Each row is a point on a tangle of strands that fork and nearly touch. The rows are in no order.
Points whose rows are less than 60 apart are linked; no others are. Some points are linked to none.
Rek: [ 25   8  22   6  -3 -14  19  12  31   6   6  16  -1 -27  11  -1  21  49
   3   4 -14   1 -48 -40 -28 -16]
nodit: [ 39  58  -2 -22  20 -25   7 -22  48   0   5  -4  -4  -5 -10   9  -6   8
  -1 -25  18  -2 -35  19  33 -10]
nepek: [  2  38   4  23  65 -15  42  -4 -18  31   8 -12 -37 -17  18   8  24  15
   4 -18 -40 -23   5  -9   1 -30]
lipet: [-16 -25 -48   1 -20   7 -15   9 -49  -7 -26  -3  29  14 -13  10 -53 -47
  -8  22  21   3 -12  27  15  19]
Miti: [  5 -11  16  11 -12  -9  -5  37 -16 -11 -11  -1  23  13 -24 -26 -22  11
  -7  44 -14  22  23  15 -28  21]
poko: [-18 -19 -11   7 -12  -6  -1  26 -20  -3  -2  11   7  -9  -6 -22  -3  -7
 -11  15 -17   0 -21  11 -46 -23]
Romal: [ -7   0  13 -43 -24   8 -20 -41  46  -3   3  -2 -10  -2  22  14  17   6
  10 -32  39   9 -18  -5  23  -1]
Vipon: [  7  11  30  14 -11  -9  14  31  -3  -6  12 -14   6  -5  19   4  13  61
  17   8 -40  17  12 -33 -58 -17]
Bitup: [ 33  38  14 -10   8 -16  15 -19  66   2   3  19 -20 -28   6   0  13  -8
   4 -32  27  -8 -34   7  23 -29]
Vima: [-20 -30 -35  18  16  36  -5 -15 -40  14   8 -14  -2  23  -4  21  -9 -38
 -39 -10  37   1  19  -6  46  26]
zuz: [-26   5 -34 -20   2  36 -32 -29 -29  -6  -5 -16  19  42  -3  15 -12 -25
 -15 -10  32  -5  17  40  30  37]
gifaz: [-18 -29  23  18 -22   4 -11  21 -17 -26 -28  25  15   9  11 -23  -3 -18
   6  26  17  19  41  26 -25  28]
borub: [ 32  38   7  12  37 -21  21 -11  30  15   3   3 -25 -25 -13   8  13   0
   9 -22 -14 -27   6   3  18 -15]
Gobu: [-14 -23 -10 -43 -46  39 -23  -3   7  -8   3  22  24   2  35  13   1  15
  23 -26  25  -9 -58 -38  36  14]
Buv: [-17 -35 -37  27  22   1   0  15 -75  21 -21  -4  16  14  -6 -19 -19 -39
 -34  33  -5  -6   1  11  -8  -3]
laf: [ 10  18  -2 -18  -2 -11  -8   2  13  -2  -5 -20   5  29 -40  -3  -9   9
  -5  25  -9  10  29  17  13  26]
Gaba: [-19  -7 -23   9  -1 -11   1  21 -23  10   7   6  -2 -17  -6 -20   4   0
  -6   4 -36  -2 -40  17 -47 -36]
Dabis: [  2 -17  28  -8 -46  29 -15   4  -1 -23 -34   1  30  29  28 -20   7  10
   7  47  42  32  16  11   1  59]
mik: [ 19  44 -30 -25  31 -27   2 -15  -5  15   0 -23   2  28 -46  17 -22  15
 -13   9  -9 -13  -4  11  38  16]
Pivig: [-20  -7  -3  18  29   6   6  34 -56  15   6  -4  -7  35  25 -37  18 -15
  -2  32 -39  -4  32  15 -35  -3]
til: [-21  -1 -32  12  22  -4   7  29 -54  23  15  -7 -12  10  11 -25  14 -10
  -8  14 -62  -5 -33  19 -29 -31]
Tav: [  1   0 -34  -5  -7 -23  -6  18 -13   6  -7  -4  18   7 -46 -11 -31  -2
 -21  32 -17   4 -24  10  -6  -1]
pegof: [  2 -20   0   2 -26  -4 -11  29 -17 -11 -22   1  31  14 -18 -25 -22   1
 -13  41   8  25   1  17 -20  23]
Suv: [  5  13 -17 -27  -2 -19 -11 -18  26   0   6  -4   0  13 -26   4  -4   3
 -13   3  12   3 -20  17  10  -1]
Repa: [ -6  -3 -14  27  61 -14  15  -5 -22  36  15 -33 -13  22 -29  -2  -8   3
 -52  21 -13  -1  13 -21  19  -1]
Bulu: [ 19  50   4  24  45 -16  39   4  28  16   7  19 -25 -45   3   4  14  14
  19 -25 -16 -19 -27   9 -10 -45]
Pozib: [-28 -28  -9   2  -2  11  -2 -12  15  -8  17  28 -21 -38   7  17   3 -20
   7 -44   8 -19 -17  -6 -14 -32]
banan: [-24 -24 -31 -22 -38   4 -21  13 -19  -7 -14  -3  30   4  -2   4 -49 -14
  -5  14  26  17 -43   6  10   1]
mivan: [ -1  -6  30 -14 -50  38 -26 -16  16 -16 -25  -7  19  32  35 -20  27  13
  11  27  41  24  25   3  10  53]
Gan: [ -6   6   1  -9 -15  14 -17 -16   7  -7 -19 -15   9  40 -16 -15   5 -19
  -4  22  12  15  49  39  13  46]
pakar: [ 57  18  38 -18 -34   1   8 -19  34  -3  -1  -9  18  10   7   9  37  57
  16   6 -13   1   2 -48  13  35]
sabe: [ -6  -4 -13   5 -13 -17   3  13  13  12   2  15   5 -32 -10  -9  -7  17
 -14  13  -9   8 -62  -7 -32 -33]
luno: [ 18  44  22  20  31 -16  30   8  29   9  17   5 -29 -45  20   3  26  21
  31 -26 -31 -14 -10   6 -23 -47]
lev: [ 48  76   9  -8  18 -17  24  -6  53   4  -7 -10  -7 -15  -6  15 -10  17
  11 -32  19 -12 -14  11  37 -18]
mito: [ 39  41  31 -16  -1 -23   7 -17  51   0   8 -14 -17 -19  -8   6   7  16
  11 -16   1  -4   7  -1  21   0]
sek: [ 13  16 -12   1  29 -19   8  -5  12  11   3  -5  -8   5 -39   4  -2   4
 -10   5 -19 -12   9   2   9  -2]
zap: [-17 -23 -42   6  16  12  -4 -21 -30  13   5  -7  -5  23 -18  12   3 -36
 -39 -11  24 -10   0  -4  32  10]
torab: [ 22   9  39  14 -13 -17  21  16  12  -5   1 -13   8 -17  15  15  16  70
  17   4 -29  11  12 -42 -37  -8]
veve: [ 48   5  25 -22 -46  17  -4 -25  27  -7  -4   6  24  25  10  -5  52  37
  14  10  -6   4  -3 -40   7  40]
Sipe: [  0  -9 -19 -22 -39 -13 -10  16  -3  -3 -17  -7  34  15 -18 -14 -28  11
 -20  34  14  23 -40   2  -5  11]
lel: [-16 -11 -59  -4  -8  11 -15  -6 -52   2 -11  -8  26  29 -17  12 -37 -43
 -29  14  23  -2 -10  21  27  22]
zete: [  2   1   9  19   4  -9   1  48 -29  -9 -10  -3  22  16 -23 -20 -18  22
   5  38 -38  12  44  11 -34  10]
lem: [ -6   2   5  20  26  -8   7  32 -35   8  -3  -6   6  23 -19 -21   4  10
   5  27 -45  -5  52   4 -27   9]
gud: [  5   6 -29 -11  17  -2  -2 -48  18   2  16   5 -23  -2  -9  31  20 -36
 -18 -43  28 -22 -15   8  34 -12]
gasi: [-14 -43  30   3 -17  57 -22  16  13 -32   7  24  12  -8  37  -5 -43 -27
  34  -2  22  16  -1  -9  20  35]
mopag: [ -5   8  33  23  -7 -10  -3  30  -2 -11   7   4   1  14   4 -25  20   5
  22  17 -38  13  64   1 -47  -4]
voze: [ 17  42   3  13  31 -32  39   1  -6  10 -19 -12 -19 -26 -12  26   3  37
  11 -12 -14 -29  25  -2   2 -27]
kezu: [  4 -41  -6 -16 -55  17  -8  20 -25 -12 -26  19  40   8  23 -11  -9   9
   4  29  30   7 -41 -25   5  24]
mopug: [ 38  73  19 -26   4 -29  17 -23  15  -1 -14 -41  -7  -4 -16  28 -11  41
  17 -16   9 -14  33  14  39  -1]
Kuveg: [-21 -26   8  11  -2   6  -3 -24   6  -3  11  20 -25 -15   3   3  34 -36
  11 -34  -4 -21  34  -2 -13 -18]
suza: [ 26  -9  20 -24 -50  21  -5 -15  21  -7  -8   6  21  26  15 -17  45  27
   9  18  14  17  -6 -30   4  40]
gikom: [-11 -43  27  16 -27   5 -14  25 -31 -31 -36  26  19  -2  32 -13 -25 -12
  12  40  30  30  21  14 -18  37]
Ladok: [-22 -22 -20   4  -6  36 -13 -13 -18 -11  -4   1   3  23  -4  16 -12 -41
  -3  -9  26  -3  31  24  29  38]
zefos: [ 24  21  15   4  14 -18  16 -18  58   1   7  18 -26 -42   5   0  20  -5
   7 -27   9  -9 -32   2  -1 -38]
zof: [  2 -29  25   4 -36   9  -9  21 -14 -26 -34  12  29  17  21 -23  -8   2
  -2  47  31  38  13  11 -10  52]
bopa: [ 33  59   7 -31  13 -21  -3 -20  23   1  -5 -35   1  13 -24  20 -13  33
  11  -6  -4  -3  17  19  38  13]
tedak: [-17 -43  23  18  -3  53 -19  14   6 -33  13  28   3 -12  29   0 -39 -47
  34 -15  14   7  20   2  12  30]
fos: [-26 -36  -3 -18 -30  25 -15  -1  24 -16  11  12   2 -16  14  16 -25  -6
  12 -26  31   5 -24 -19  17   2]
Degi: [-23 -31  -9 -29 -38  29 -16   0  16  -9   5  12  12  -9  28   8 -23   8
  10 -21  29   1 -51 -30  22   0]
Givi: [ 26  29  39  16  -9 -33  36   5   9  -7 -15 -19  -6 -31  12  27  12  71
  17  -2  -2   8  15 -33 -25 -17]
gen: [  6  26  12 -14  -6  10 -18 -17  18  -2  -7 -28  10  40 -33  -9   5   6
   4  28  -6  16  53  29  17  43]
toti: [-21  -2 -48 -22  -9  15 -26 -17 -33  -1 -12 -12  25  37 -16   7 -26 -29
 -20   4  25   3  -2  35  24  26]
mugu: [ 19  43  -9  27  66 -19  50  -5  -7  30  -5 -10 -31 -26  -3  18   6  20
   1 -15 -20 -33   3 -11  19 -30]
Zoge: [-12 -50  29  -4 -30  52 -14  18  -1 -21  -2  27  18  -6  47  -9 -26  -8
  34   4  26  13  -7 -29  17  34]
kigi: [ -6 -22  21 -10 -23  -7  -3 -11  33 -11   4  15  -7 -16   2  -5  19   5
   2 -11  17   6 -14 -17 -13 -12]
zep: [ 16  48 -13  13  53 -27  47  -2  -8  21 -20 -10 -21 -18 -20  27  -6  32
   2  -9  -5 -33   9  -3  19 -22]
nevag: [-15 -54  17  14  -9  34 -22  36 -29 -22   1  33  16 -27  45  -6 -49 -28
  33   2   4  10 -14  -7 -19  -1]
zuv: [-18 -22  32  10 -27   0 -13 -25  32  -3   9  21 -29 -24  12 -11  38 -30
  25 -34  -3  -2  45  -5 -18 -20]
Befiz: [ 15 -18  12  -7 -23  -6   6  10  21   0   4  20   9 -10   6 -12  25  34
  -5   9  -2   8 -44 -42 -22  -5]
reman: [-43 -30  -9   7  -7  16  -5  15 -24 -13  16  21 -13 -21  26  -4   8 -19
  10 -26 -11 -14 -13   7 -42 -38]
remo: [-19  -5  16 -37 -32  28 -28 -38  40 -10   4 -11  -5   1  23  11  12  -2
  16 -29  39  12   8   3  22  17]
zevot: [  9 -44   4  -2 -45   6  -9  30 -40 -13 -37  14  38  -1  21 -18 -25   4
  -2  47  26  24 -33 -15 -13  21]
sare: [-20 -35 -26  26  13   0  -6  22 -82   2 -25  11  15   6  16 -16 -23 -43
 -10  28  -6  -5   5  20 -26  -3]
dov: [  9  16   8 -29  -8  -6 -11 -46  52  -9   9   6 -20 -14  15  15  17 -14
   2 -45  37  -4 -26  11  27 -15]
Molu: [-23  -7 -45 -18 -16  32 -37  -7 -30  -8   5 -10  39  19   0  25 -57 -34
   0 -16  22   6 -29  26  30  21]
gel: [-13  -1   8  30  68  -3  18 -19  -9  34  33 -23 -41   4  13  -9  32 -12
 -38 -12 -14   1   5 -16  -2 -30]
zoda: [ 20  35   2 -28   4 -16  -7 -12  23  -3   3 -29  10  26 -37  12 -13  28
   3  11  -9  11  19  21  20  22]
mepi: [-22 -19 -35 -14 -17  -2  -6  -6  -5  -9   2   9   4   1 -20  16 -18 -19
 -14  -9  17  -4 -18  10   8  -2]
pipat: [ 25  29  22  12  12 -16  27  16  29   5   6   8  -6 -43  11   8   4  50
  12  -6 -20   4 -37 -20 -24 -31]
Rel: [-27 -17 -19  15  24   0   5  24 -52  15  10   0  -5  12  11 -32  17 -21
 -14  16 -39 -14   3  10 -39 -18]
Gafe: [-27 -46   8  15 -11  24 -11  22 -24 -30 -11  27  10 -12  23  -1 -33 -30
  22   2  17   8  21   9 -15  18]
Geso: [ 14  -3  35  -8 -16 -17   0 -13  50  -5   6  10 -16 -23   3  -9  27  12
   2 -10   6   8 -10 -20  -5 -11]
zir: [-27 -38   6  -8 -19  28 -14  -7  29 -19  16  16 -12 -24  12  17 -10 -16
  20 -39  21  -3  -6 -17   9  -9]
bav: [ -8 -39  -7 -20 -42  31 -23  19 -26 -16 -27   7  38   6  30  -3 -36   2
   8  27  40  23 -25  -6  14  33]
fozi: [ 27  50  -3 -15  14 -32  19   5  17  -1  -9 -20  -3  -7 -30  32 -30  52
   3   3   2  -2  -9   5  16  -9]
Gepu: [ 40  16   6 -14 -16 -17  14  11  25   3  -5  -2  19   0  -8  13   0  62
  -4  18  -8  10 -44 -43   2  13]
fezup: [-33 -38 -17  14  -3  22  -7  -4 -17  -8   7  17  -6  -6  -4  13  -7 -38
   1 -25  11 -16  12   1   3  -5]
Kam: [-24 -30  13   9 -16  48 -19 -18  25 -23  13  11 -11  -2  11  17  -6 -44
  27 -43  17  -3  43   0  23  19]
vegu: [ -9   4  33 -14 -45  27 -29 -25  33 -14 -14 -19   4  28  18 -16  21  -2
  10  15  31  26  44  21  10  41]
pifat: [ 26  27  19 -30  -7 -15  -6 -34  60   2   4   1 -13 -12  12   2  22   0
  -2 -25  29  -2 -30   3  25 -11]
bak: [-17 -17 -25  26  43  -8  10   4 -43  36  10 -25  -5  23 -24 -14 -13 -16
 -62  26 -11   2  -4 -13   4  -1]
foz: [  4 -12 -29  -2 -23 -17 -11  35 -27   1 -24  -8  33  14 -37 -19 -45 -13
 -21  49  -7  17 -24  25 -15   3]
giva: [-33 -33 -23  12   9  20  -6 -14  -5  -4  17  21 -18 -24   0  19   0 -33
   1 -44   3 -24  -9 -10   0 -23]
pev: [  7  12 -28  19  53 -19  20 -10  -9  30  13  -1 -19  -7 -26   5   9  -6
 -33   1 -19 -20 -22  -9  13 -18]
nipad: [ -8 -30 -38  13 -14  -6 -11  19 -57  -1 -33   3  25   2 -16  -8 -44 -40
 -14  35   7   2 -10  26 -12   1]
Didi: [ 50  30  41 -15 -24 -13  12 -15  47   6  -1 -14   4  -5   8   8  21  49
  21  -2  -3  10   1 -35  21  15]
befun: [-25 -51  22  10 -22  27 -12  30 -17 -26  -4  26  10 -22  38 -10 -25 -13
  23  -7  14   9   7  -9 -23  -4]
Raso: [ -2 -25 -30  12 -15 -13  -9  32 -50   2 -27  -1  31   0 -23 -28 -39 -22
 -16  43 -10   7 -24  25 -30 -11]
fova: [-14 -26   1  20  13   6   4 -11 -16   6  -3   6 -10  19 -12 -18  21 -35
 -16  -1   0  -8  48   3   2  10]
vif: [-12  18   4   6  39  -7  16   1 -10  19  32  -2 -41  -4  26 -13  45  -3
  10 -15 -54 -15   3   6 -25 -33]
puf: [ 41  59  17  -2   4 -25  32   0  41   1 -13 -17 -13 -29  -6  28 -12  39
  17 -22  17 -13   5   0  24 -20]
Dezi: [-23 -13 -40 -27 -30  19 -29   3 -19  -8  -5 -11  35   5   2  18 -60 -25
  -4  -3  27   9 -41  12  27   8]
Kideg: [ 21  13  13  -7  -5 -22  11  16  21  -3  -1  -8   9  -9 -16   9 -12  54
   1  20 -13  13 -13 -24 -12   0]
tal: [-16   3   0  15  21  -1   3  42 -42   3   9  -4  -2  23   7 -26  11   1
  12  27 -53  -6  39  13 -41  -7]
bif: [-21  -6 -25 -19  -9  35 -25 -23  -7 -13   3 -10   9  30   2  18 -15 -30
   0 -20  31   1  24  28  29  33]
Vebut: [ -9  -8 -30   3  16 -14   4 -16   0   4   3  13 -12  -4 -26   4  12 -20
 -21  -6  -3 -16 -14   4  -1 -13]
zaf: [ 41  26  44 -23 -19 -10   0 -36  67   5   8  -4 -15 -20  25  -3  33   9
  10 -25  26   5 -18 -12  32  -6]
noneb: [-11  19  -7   9  22 -12  18  15   1  10  21  12 -21 -29  10  -8  18  19
   7  -5 -50  -4 -45  17 -43 -43]
Lefa: [-33 -25  13   3 -17   8  -5  19 -13 -13  16  18 -10 -12  29 -21  22 -12
  16  -8 -12  -2   2  10 -58 -34]
buril: [-17 -22   4  18  25   0   4 -29  -2  13  15  11 -33  -2   7  -5  45 -34
 -11 -29 -11 -23  25 -12 -10 -26]
rirog: [-13 -15  25  29  -6   0  -7  22 -19 -18 -18  23   8  17   9 -30   9 -23
   8  25  -5  13  59  20 -31  18]
leb: [-21 -38 -16  15   0  38 -10   3 -24 -13   2  15   0   6   3  13 -20 -45
   5 -17  19  -8  25  14  16  21]
bub: [ -2  28  14  10  34 -12  17   6 -11  16  21 -10 -31  -7  19  -1  38  12
  28  -7 -60 -16  24  -2 -26 -32]
kebo: [-26 -36  18  -3 -20  37 -19 -21  33 -15  17  18 -20 -19  13  18  -1 -34
  28 -50  17  -4  21  -7  15   3]
kav: [ -9  -9  -8  -9 -12   4 -12 -14   6  -8  -9  -4   0  29 -24  -9   3 -22
 -11   5  11   3  32  25  11  26]
gepib: [-20  10 -14   5  -2  -7   7  30 -21   7  23   8 -11 -20  13 -16  10  16
   4   7 -54   9 -54  19 -52 -43]
godeg: [ -5 -19 -26 -23 -48  -9 -18  19 -24   1 -26 -14  43  10  -5 -10 -43  -4
 -18  38  25  25 -52   5   3   7]
vutot: [ 35  52  22  -1   2 -35  30 -11  17  -2 -16 -23 -20 -23 -15  27  -1  37
  22 -16   6 -18  38   4  21 -10]
vav: [ -2  17 -10  26  65 -14  30  -8 -16  36  18 -12 -29  -8  -3   0  16   4
 -20  -5 -37 -20 -11 -14   2 -25]
kab: [ 34   8  50  -4 -19 -16   3 -21  68   2   8   7 -22 -31  19 -10  40  11
  14 -20  10   4  -4 -26   7 -14]
luza: [-18 -27  -5 -34 -42  41 -27   8 -11 -13 -12   7  39  16  38   1 -24   7
  15   8  35  12 -34 -14  28  37]
lepo: [ 18  32  14   8  20 -26  22   4   9   6  -3  -9 -17 -27 -21  18   7  31
  16  -6 -25 -14  31  -4  -5 -19]
vuzos: [  8  33 -32 -31  15 -18 -13 -37  15   5  10  -5   1  18 -22  15   0 -11
 -25 -14  15  -6 -28  23  28  -4]
benuf: [ -8  -5  25  16  -8  -2  -3  37 -14 -12   8   2   9  11  10 -30  11   3
  11  20 -29  16  36   5 -59  -5]
fitem: [ -4 -10   3   3   2  -4  -4  -9  12   0  -1   4  -7  15 -32 -16  19 -19
  -3   5  -7  -2  40   8   0  13]
Turug: [ 11 -32   8  -9 -45   7   5   9  10  -8 -10  21  18   2   8 -12  25  23
  -7  11  12   7 -35 -40 -12   8]
Fara: [ 51  37  44  -3  -9 -20  19  -7  56   1   2 -11  -9 -29  11  13  10  39
  18 -17   7   0  -3 -29  17  -6]
lalog: [ 25  64 -27 -24  30 -33  14 -10   6   7  -7 -21   2  10 -32  32 -30  34
  -4  -1   2 -12 -13  17  36   2]
kot: [  7  13   9   2   7 -21   8  24  11   0   2  -7   4 -15 -22   3  -9  42
   5  13 -34   8  -5 -11 -28 -13]
kir: [ -8 -22  41  18 -25   3 -10  27   0 -20   4  16   9   3  25 -34  23   1
  15  15  -7  20  32  -6 -52   0]
vulap: [-19 -27 -16  16   0  -1  -6  26 -55  -3 -15  15  11   4   6 -24 -12 -28
  -4  23 -10  -4   9  25 -40  -8]
Tuvup: [ 37  37  16  -4  19 -24  15 -21  39   4   5  -8 -20 -14 -18  10   9   5
  14 -15  -9 -16  23   3  22  -4]
Nugud: [ -9 -33  -6 -32 -50  43 -17   9 -10 -13  -8  19  33   6  32   3  -7  14
  25  -3  29  -3 -39 -34  28  31]
tipu: [  8  25  23  12  24 -21  12   7   8   7  14  -4 -18 -20  -9   3  24  19
  18  -7 -40 -14  30  -4 -20 -19]
mav: [ 22  26  33  11  14 -21  17  -3  49   2  10  16 -27 -50  16  -5  29  11
  19 -27 -10  -8 -17  -6 -17 -40]
bimo: [ 41  44  15 -12 -12 -30  34   3  18  -4 -24 -18   5 -12   2  35 -12  77
   4   3  20   6 -15 -24  11  -8]
kufev: [ 16  36 -18 -22  37  -9  -6 -52   3  19  13 -21 -10  32 -20  12  17 -18
 -31 -18  11 -14   0  14  48  12]
dilif: [ 16  25 -10 -24  19  -4 -12 -38  16   8  10 -20  -9  32 -31   6  14 -11
 -12  -4   0  -3  20  19  32  20]
lekub: [-28 -34   3  -5 -19  -1  -7   1  16 -13   5  23  -9 -25   2   1   6  -9
   0 -21   9  -4 -12 -10 -25 -25]
komil: [  9  17 -34 -13  30  -2  -8 -55   2  13  15  -8 -15  18 -11  24  21 -29
 -34 -33  31 -15 -14   7  47   0]
golo: [-30 -37 -33  27  26  15   3 -10 -48  22  11  -8 -10   7  -7   6  -1 -35
 -50  -8  18  -6  -3 -15  15  -9]
muri: [-15 -23  -5   1 -23 -10  -4  20   1  -5   1  11   9 -16  -7 -16  -5  11
 -12  15  -5   9 -34  -7 -33 -22]
poma: [-11 -20 -43  15  18  53 -24  -1 -49  -5  12  -6  17  21   8  24 -40 -55
 -10  -6  27  -3   8  12  50  46]
Geda: [-23 -23  31   8 -23   3  -9  18   4 -17   9  18  -4  -4  29 -29  33  -6
  16   0  -6  13  28  -3 -56 -23]
Delof: [ 47  37   6 -10  -6 -21  33  13  19   0 -14  -4  15 -13   5  30  -6  77
   1   6   5   5 -37 -39   9  -2]
toze: [ 13 -32   3   7 -34  -8  -7  37 -29  -9 -28   1  39   9  -5 -29 -29  12
 -14  55   6  29 -22  -2 -28  20]
buzod: [ 12  20 -24  16  61 -18  24 -13 -10  33  14 -23 -17   8 -30  11  -7   3
 -45   8  -9 -14 -13 -19  28  -8]
Tib: [-10  30  -8   6  30 -10  22  16 -12  14  29   4 -34 -12  24  -4  32  10
  22 -12 -62  -5 -31  17 -33 -42]
Nusal: [-14  -5  -3  30  61  -6  15  -7 -16  35  19 -27 -25  15 -12  -7  10  -6
 -42   5 -17  -6  15 -21   5 -12]
Nes: [ 26  51 -24 -22  26 -22   3 -26  34   7   9   2  -3   4 -18  14  -4  -8
 -16 -20  14  -9 -42  25  33 -14]
minez: [ -6  15  24 -37 -30  17 -34 -50  42   1   4 -21  -4  14  16  -1  26   0
   7 -17  32  14  21  17  17  18]
bebeb: [ 18  30 -14  -8  19 -30  13   8  21   4  -2  -8  -4 -10 -38  15 -16  28
  -3   8 -14  -4  -8   3   6  -4]
gab: [-12 -10   8  27  47  -5   9 -31  -9  26  29 -10 -40  -4  20  -7  49 -27
 -22 -26 -15 -15  15 -16  -4 -31]
zadub: [-21 -38  -8  16  -3   6 -13  26 -49 -20 -20  25  10  -9  21  -9 -29 -33
   9  18  11   7  14  22 -27   5]
Paz: [-20  -6  20  29  36  -1   1  -6 -16  27  19 -13 -28  25  21 -23  41 -24
  -6   1 -32  -7  58 -19 -12 -11]
Sut: [  7  43  21  12  27 -14  22   8   3   8  24  -5 -35 -26  29   7  36  23
  36 -23 -49 -10  12   5 -34 -38]
susal: [-18 -33  -5  27  11  20   1 -17 -22   8  -5   1 -12  27  -5  -7  17 -43
 -29  -2  18  -1  52  -2  22  25]
Pokaz: [-17 -29  15   9 -10  60 -27  -6  23 -31  15  14  -2  -2  19   8 -24 -47
  33 -27  20   0  33  11  23  41]
savo: [-18  -8 -45  -6  -1  45 -32  -1 -39  -8   6 -10  27  25   1  22 -48 -46
  -1  -8  20  -2  -7  25  41  33]
bod: [ -2   3  -8  13  32 -12   9   6 -11  15  -1  -7  -8  16 -34  -7   3   0
 -13  13 -33 -16  30  -5  -3   1]
ginar: [ -5  -6 -12 -22  -4   4  -9 -38  37  -8  14  10 -23 -16   3  26  10 -25
   0 -48  32 -11 -16   9  24 -15]
Pigop: [ -5   9   0  12  32 -13  12  19 -23  14  -1 -14  -3  11 -27   0   3  23
   2  15 -43 -12  48  -8 -13   0]
zuk: [ 10  28 -32 -23  17 -19 -11  -6  -9  10  -1 -20  15  37 -52   2 -23   5
 -21  21  -9  -2  -3  19  24  21]
Kud: [ 25 -26  16 -11 -52  13   4   5   4 -14 -12  25  29  22   6 -17  35  26
   2  20   9   8 -20 -39 -11  36]
Kikab: [ -2  16  14  10   2 -18  13  33 -10  -3  13 -10   2 -17   0   4  -3  56
  12  11 -45   9 -13  -9 -53 -23]
punu: [ -6  -4  28  29   5  -1  -2  24 -14  -5  -8   8  -1  24  -3 -30  16 -16
  13  22 -30   5  73   9 -29  13]
sigov: [ 29  37   6  24  47 -13  35 -13  36  17   8  13 -34 -37  -3  -1  25 -12
  10 -31 -16 -31 -10   2   6 -39]
votar: [-12 -19 -40  23  23 -11   5  10 -57  28 -13 -13  13  25 -26 -20 -22 -27
 -47  38 -12  -4  -5   2  -1   1]
pog: [ -3  -1 -14 -24 -20 -13 -13   1  14  -4  -4  -6  14  10 -28  -6 -15   5
 -16  15  11  14 -25  10   4   5]
mur: [  5  16 -37  -4  16 -26   6   9 -14  15  -1 -11  11  17 -55   1 -31   6
 -23  33 -26  -9 -11   6  10   1]
zak: [-26 -35 -15  31  23  32   0  -6 -41   9  -2  -6  -2  26   5   8  -2 -44
 -35  -5  34   4  38  -7  31  29]
gisa: [ 21  32  25  10   9 -23  32  15  20   1  -7  -5  -4 -40   9  24   1  67
  16  -6 -13   1 -11 -24 -30 -31]
Deko: [  2  16  30 -28 -38  20 -36 -41  45   1  -5 -22   7  23  14 -15  28   7
  11   7  19  27  37  13  16  33]
nired: [-45 -34 -10   8  -9  24  -6  13 -14 -11  24  27 -15 -36  30   6  -7 -17
  21 -40 -14 -16 -36  -4 -32 -49]

A fork is a point with three links. Follow the links from the first point to the second and name the forks in between, in order.
gab / borub => Repa bub luno
minez / bif => dov pifat
Rel / zuz => lem
pev / Deko => bub luno pifat dov
fezup / gud => pifat dov
befun / luno => Repa bub
Tuvup / nepek => luno bub
pakar / Geso => luno pifat
komil / sabe => dov pifat luno bub

Follow the links from the first point to the second, and from the first to the third. Name the last point that the two ways share.
nevag / tipu / gab => Repa
zaf / buzod / Fara => luno
sare / buril / lepo => Repa
luno / Romal / lekub => pifat
